Each row is a point on a tangle of strands that fork and nearly touch. The rows are in no order.
(in the rows, 128 means zero)
Points whose rows are less than 106 apart are linked; no others are. Some points are linked to none.
Vido: [101 105 164 126 154 124  95 178 125 133 179 102 132  92 167 132 113 154
 111 104 189 141]
Ronu: [164 175 121 116 113  91 112 109  26 138 132 144 110 168 116 141 160 179
 146 147  71 125]
mezas: [173 152 112 151 113  88  66 113  49 154 134 152 130 193 122 137 128 115
 132 104 113 170]
Bafo: [114 119 147 101 168 154 111 165 110 126 142  56 112  90 157 175 133 143
  95 124 138 116]
raf: [154 110 130 114 152 134 116  90 125 150  98 146 165 148  58 136 139 137
  62 131 171 179]
Fef: [104 109 125 182  86  40 129 109  74 187 174 110 125 148 149 148 127 171
 157 119 166 118]
rukom: [ 93 145 136  92 149 118 166 117 171 137 115 131 122 113 100 133 152  65
  97 139 167 113]
Dovig: [146 148 133 142 175 159 139 116 162 118 112 155 152 177 134 124 134 110
  97 170  95 164]
puvit: [142 138 155 123 150  57 132 131 159 158 135 148 142 161 182  86 130 104
 162  88 170 157]
Suvin: [219 117 186 100 105 169 111 168 124 134 120 135 174  79 165 156  87 119
  97 114 158 113]
rega: [113 117 101 185 126 195 122 160 132  98 121 104  97 138 134 108 123 128
 123 167  66 113]
Futen: [ 49 153 101 153 110 121 116 115  68 157 147  98 134 129  92 158 115 110
  99 120 120 105]
Fen: [112 106  92 172 137 195 125 168 137 143  87  87  94 161 101 119 109 133
  85 165  86 124]
muti: [116 130 131 165 136 152 145 140 131  59  99 148 122  93 165 146  88  93
 168 140 118  68]
tumo: [154 180 132  86 136 100 154 214 154 114  94 119 120 133 172  99 128  73
 134  88 108  88]
norin: [123 123 129 111 132 152  80 110  95 112 114 130 162 130  57 128 154 148
  79 112 154 154]
Lupid: [119  81 107 167  96 170 176 151 122 100 104  82  70 103 129 178  91 147
 103 155 109 149]
Vosod: [128 126  68 155 131 121 130 136 136 167  78 139 110 188  44 101 120 113
 107 165  93 131]
movi: [ 68 126 117 107 114 140 132 162 188 115 135 160 130 134  84  81 106 131
 106 118 121 129]
Tinur: [128 143 131 117 115 131 103  88 157 160 151 146 143 183 112 115 140 145
 109  88 121 119]
zile: [183 147 168  63 114 120 146 178 160  93 106 154 125  58 140 145  91  92
 118 111 179 120]
gege: [139 144  92 125 116 103 133 107  93 167 101 164 112 184  60 135 137 136
 118 168  80 113]
Lusa: [ 99 131 118 111 121 125 104 117  81 125 117 163 160 128  45 126 139 113
  97 136 127 145]
digu: [171 153 158  94 149 142 125 171 144  92 111 101 152  84 174 170 135 130
 161 110 134  52]
fif: [155 133 116 111 163 182 119  92 138  83 109 128 131 128  94 160 150 139
  93 148 133 173]
bireb: [201 124 178  87 114 114 148 150 148 114 111 143 141  51 178 142  83  97
 139 115 207 109]
vanur: [ 56 127 102 152 140  96 150 142 134 156 152 136 165 111 157  76  92 120
 190 147  97 126]
tosuf: [129 125 135 126 133 192 166  70 179 109 146 130 135  78 149 145 126 140
 115 168 150 103]
legak: [ 75 144  85 109 123 128 111 164 163 128 119 157 126 158  43  86 122 131
 113 128 106 132]
mim: [121 123 164 158 161 125  95 118 123 138 162 146 145 162 157 162 113 147
  83 129 168 157]
rif: [127 107 110  91 116 158 139 172 143 151 106 103 113 131 101  68 142  83
 115 124 103 169]
zap: [145 154 145 117 158 144 144 149 152  68  98 128 157  76 184 156 112 113
 179 129 139  49]
tep: [146 128 150  73 132 147 146 183 166  92  97 158 125  90 111 116  98  98
  88 114 163 158]
Ketiz: [137  89 147 171  99  82 125  89 126 124 161 134 120 139 160 155 129 184
 146 109 152 165]
soviz: [180 145 127 160 129  97  65 107  71 165 178 142 144 181 163 109 153 134
 160 100 124 150]
Dudob: [ 99 103 136 129 124 158 120 128 107 147 149  64 124 109 154 137 137 147
 102  99 134 114]
Gad: [192  99 171 109 104 166 115 170 123  93 106 138 132  83 156 175  68 134
 122 107 139 122]
lono: [100  85 133 149  84  64 134  95  97 173 168 110 136  93 131 132 147 169
 154 127 176 129]
puf: [155 166 136 157  73  83 115 120   5 132 153 140 131 132 132 137 145 196
 172 125  97 131]
peze: [200 151 160  95 143 178 127 158 174  74  94 145 136 147 149 137 135 130
 104 102 116  92]
zaka: [145 127 156 106 150  64 103 156 143 153 143 137 111 166 152 100 144  99
 140  82 159 192]
balip: [175 119 163  93 140 118 144 110 188  99 118 146  90 125 162 162 111 131
 120 106 178 148]
kimir: [110 108  78 185 124 160 127 150 151 147  72 119  90 178  68 102  99 113
  96 162 106 124]
lotes: [147 104 145 108 108 161 148  85 148 139 105 129 121 136 121 128 143  99
  97 104 147 119]
Foga: [122 106 139 146 125 199 158  89 147 139 144 118 155  99 160 113 125 142
 111 142 114  92]
lep: [152 105 155 132 143 132  97 101 107 117 163 114 168 100 178  99 168 147
 172 121 136 176]
tez: [115 151  71 159  98 149 132 100 145 165 134 138 113 165 111 106 124 106
 143 124  79  82]
sinef: [138 118 140 155  99 124  63 119  84 117 141 159 145 182 107 143 120 151
  87  85 157 166]
suzu: [138 160 140  87 122 124 111 203 150 102 114 117 126 124 162 103 103 114
 159  56 119  84]
Vovek: [153 103 136 128 145 157 134  87 117 106 162 104 147  63 169 120 150 144
 166 152 128 184]
Lev: [164 133 115 122 173 184 150 102 174 101  86 140 127 154 101 146 136 124
  78 160 135 149]
numi: [122 155 146 118 194  97 124 105 132 113 170 103 134  75 162 139 174 113
 150 158 193 151]
maz: [ 82 173 134 104 156 138 123 156 139 147 151 101 152 131 149  95 129 116
 104 101 124  92]
kuz: [ 55 105 115 148 113 111 150 133 118 159 161 133 148  93 115 103 111 112
 152 161  96 131]
muna: [146 129 129  89 134 152 137 160 191  70 104 126  85 133 123 112 154 118
 146  94 116 122]
Rovaz: [141 145 118 113  92 128 108  76 144 123 145 161 135 164 108 112 159 148
 162  84  98 101]
fudut: [101 145 135 112 132  81 175 105 169 139 127 155 125 139 131 110 142  57
 139 122 152 111]
fego: [147 146 149 119 158 159 160 147 183  98 122 165 142 120 160 118 107 114
 108 161 122 167]
feli: [ 97 118 156 148 144 120  83 175 105 141 161 116 137 124 173 123  84 140
 114  82 162 120]
vudon: [ 96 136 126 160 156 121 162  95 149 104 107 140 143 113 168 130 121  88
 179 144 133  81]
taz: [ 88 158 121 148  91  82 130  88  87 161 169 150 141 144 105 162 137 188
 125 134 115  78]
moduf: [ 79 130 118 100 156 140 139 123 134 119  91 106 111 110  73 162 131  87
  70 141 165 113]
Gama: [132 139 130 117 169 130 107  89 121  91 129 115 118 125 110 179 170 121
 109 145 143 165]
mivog: [ 78  94 132 134  93 129 150 117 132 147 138 139 136  89 122 100 107 107
 142 118 132 120]
nusen: [115 114 103 164  85 139 138 122 141  93 134 149  83  95  60 124 161 160
 140 225  97 133]
Gog: [ 86 153 102 145 147  95 156 133 170 129 132 157 166 131 162  65 113 112
 210 150 105 112]
Zepa: [ 93 108 114 123 122 170 135 116 115 168 157  58 127 115 141 108 160 139
 124 112  90 102]
pakef: [ 86 111 158 110 155  95 111 156 138 127 170 107 127  66 152 113 128 137
 145 113 195 153]
gita: [136 117 121 114 129  87  90 107 108 144 129 132 122 185  72 155 160 196
  95 112 121 168]
Ris: [112 157  85 169  88 123 141  63 102 167 147 143 148 142 134 116 125 138
 173 130  81  66]
mot: [123 140 108 157  80  93 101  91  75 112 142 136 137 125 126 119 133 131
 188  83 124 104]
Sil: [206 124 152  78 109 191 151 148 175 111  86 129 128 111 134 150 124 126
  91 119 135  81]
viz: [ 88 159 113 151 148  85 138  89 155 127 125 154 158 148 164 110 120 114
 202 114 132  80]
setin: [126 114 113 150 113 157 157  79 139 124 107 133 113 148 109 154 143 105
 108 157 112 112]
dus: [163 135 108 118 153 155 153 207 181 143  63  83  73 160 129 113 132  94
 104 157 101 105]
mazu: [ 74 123 104 138 143 146 124 127  78 134  96  69 118 130  82 172 123 110
  74 118 138 117]
Dapo: [127 141 148 113 133  42 143 103 148 166 146 161 136 156 139 109 154  92
 175 121 143 138]
Mana: [ 98 120 149 134 176 110 103 140 133 138 149 129 132 138 133 163 109 149
  79 138 156 191]
lunu: [101 141 128 156  90  33 147  97  58 183 150 151 117 143 123 161 112 164
 147 139 126 102]
roned: [138 145 122 109 154 156 147 214 153 153  95  90 113 141 150 134 106 105
  95 150  87  86]
vota: [134 157  72 135 146 102 120 139  47 153  88 156 124 176  47 131 124 155
 119 183  65 133]
remu: [137  98 166 164 117 120 113  87 124 120 156 153 134 132 161 164 102 156
 109 119 161 168]
ziki: [164  99 133  97 128 168 142  88 132 136  77 132 123 130  82 142 130  99
  71 119 177 162]
gegig: [149 119 128 119 119 164 171  60 163  99 146 144 120  70 138 141 100 121
 138 177 161 148]
vinip: [163 136 156  85 161 139 131 181 142 124 135  74 129  66 173 176 125 146
 132 128 143  90]
gemu: [134  95 126 131 124 191 166 125 161 144 129  93 148  93 184  69 143 139
 157 141 103  96]
Tok: [148 123 106 122 136 158 139 173 174 104  91 103  64 162 124 112 147 100
 138 128  95 119]
fek: [174 138 164  73 143 177 119 169 138  98  93 141 152 110 123 112 114 114
  75 109 156 160]
geses: [134 180  91 120 122  97 103 140  19 140 118 132 117 152  76 149 139 170
 132 142  67 146]
pud: [179 159 148  80 143 146 142 162 195  70  98 143 118 154 152 105 147 113
 128  92 119 126]
Datu: [114 126 153 109 151 105 104 201 132 113 131 115 115 116 165 130  83 118
 149  76 135 125]
seti: [160 162 147  95 180 130 114  86 135  91 146 116 120 102 138 151 189  98
 134 150 168 164]
fut: [157  91 147 150 111  92  81 116  70 121 170 130 154 107 154  98 163 149
 184 111 159 163]
Kipe: [125 128 126 144  88  69 122  67  89 151 134 180 160 125 130 104 124 134
 202 124 135  91]
Vuk: [145  95 125 135  99  78 131  98  97 130 108 136  96 158  86 178 142 122
 116 130 139 176]
Fula: [ 73 173 110 121 167 123 146 163 161 159 148  96 152 131 185  91 110 124
 142 109 114  81]
Rutan: [133 145 120 111  97 105  81  97 110 158 153 162 136 187  78 129 143 202
 104 100 114 126]
meni: [107 136 156 131 167 122 145 131 161 115 148 152 159 117 176 104 114 128
 143 131 131 143]
Siko: [151 108 161 128 147 116 119 139 114 118 117 125 108 119 165 152 110  81
 120 113 161 166]
vikim: [207 141 184  70 126 183 110 178 137 124 115 127 174  90 148 128 118 139
  74 111 158 142]
basu: [124 120 120 123 131 194 139 148 113 155 134  72 141 105 164  78 138 101
 133 117  78  98]
telov: [107 118 129 140 151  94 103 114 117 131 144 118 131 158  84 178 140 197
  75 141 152 190]
Zupul: [ 84 135 147 126 171  91 100 130 114 113 172 114 152  76 150 118 163 123
 170 132 195 136]
Gafe: [123 120  95 172 107 127 141 103 160 108 151 147 122 146 132  96 144 159
 195 154  68 104]
dum: [174 121 139 133 139 110  79 127  78 159 123 121 125 189 133 126 145  82
 117  91 141 177]
tef: [105 154 125 109 161 156 137 174 147 137 113 106 124 143 135 109 122  94
  92 127 108 106]
vaz: [133 137 103 157  95  79 139  69  98 182 137 169 148 153 148 114 111 139
 195 134  90  98]
nok: [ 82 149 110 146  68 109 125  98  57 161 143 137 141 137  71 157 119 158
 104 121 113 102]
seveb: [124 184 134 105 166  96 154 189 144 138 112 101 145 128 201  90 117  84
 147 108 116  98]
gopoz: [ 66 125 140 125 139 116 137 151 182 106 153 174 145 129 123  98 101 145
 131 128 114 146]
dofas: [122  94 121 163 124 164 151 160 124  99  99 106  94 137 144 186  78 147
  95 134  97 137]
dibot: [ 89  76 131 134  90 113 143  79 114 161 134 101 147  89 141 107 130 135
 159 100 173  91]
boz: [117 118  94 190 103 175 128 142 127  95 116  95  83 121  86 118 164 141
 133 200  71 139]
Momup: [113 108  97 165  78 150 149 106 140 147 129 137 108 153  89 112 141 121
 121 165  87 107]
dugi: [105  93  99 155 105 169 161 138 150  91 129 109  63  75  96 144  97 140
 119 194 127 170]
Fad: [131 137 106 118  89 102 120  81 112 125 140 122 119 137 115 115 169 135
 188  87 104  89]
mobe: [119  89 105 152  89 164 165  99 156 115 148 132  97  69  97 117 135 138
 134 204 115 151]
labop: [142  90 124 127  97 133 182  49 162 140 153 138 108  91 115 145 135 152
 126 189 134 156]
duto: [161  89 138 135 111 167 139 189 130 101  89 128 103 127 151 180  61 135
 110 116  97 117]
riv: [111 137  79 106 132 118 101 137 103 131  91 162 148 151   4  99 131 122
 110 128 115 128]
Fabo: [171 118 130 173 138  76  65 116  90 123 182 142 145 156 174 111 174 159
 184 114 160 145]
Lume: [146 120 130 107 140  92 103 127 112 157 129 105 109 171 133 113 151 102
 140  91 129 183]
kom: [ 86 113  99 153 119 109 141 138 116  96 123 110  87 136  99 169 126 130
 139 144  96 152]

A fork is a point with three links, a tip a point with one. Leave the first point through the second and follow the links. Name the first fork or tip that comes.
Fad / Rovaz -> Ketiz
Fula / maz -> Sil
rega / Fen -> puf
geses / vota -> mobe
zaka / Lume -> Vovek
Gad / Suvin -> bireb
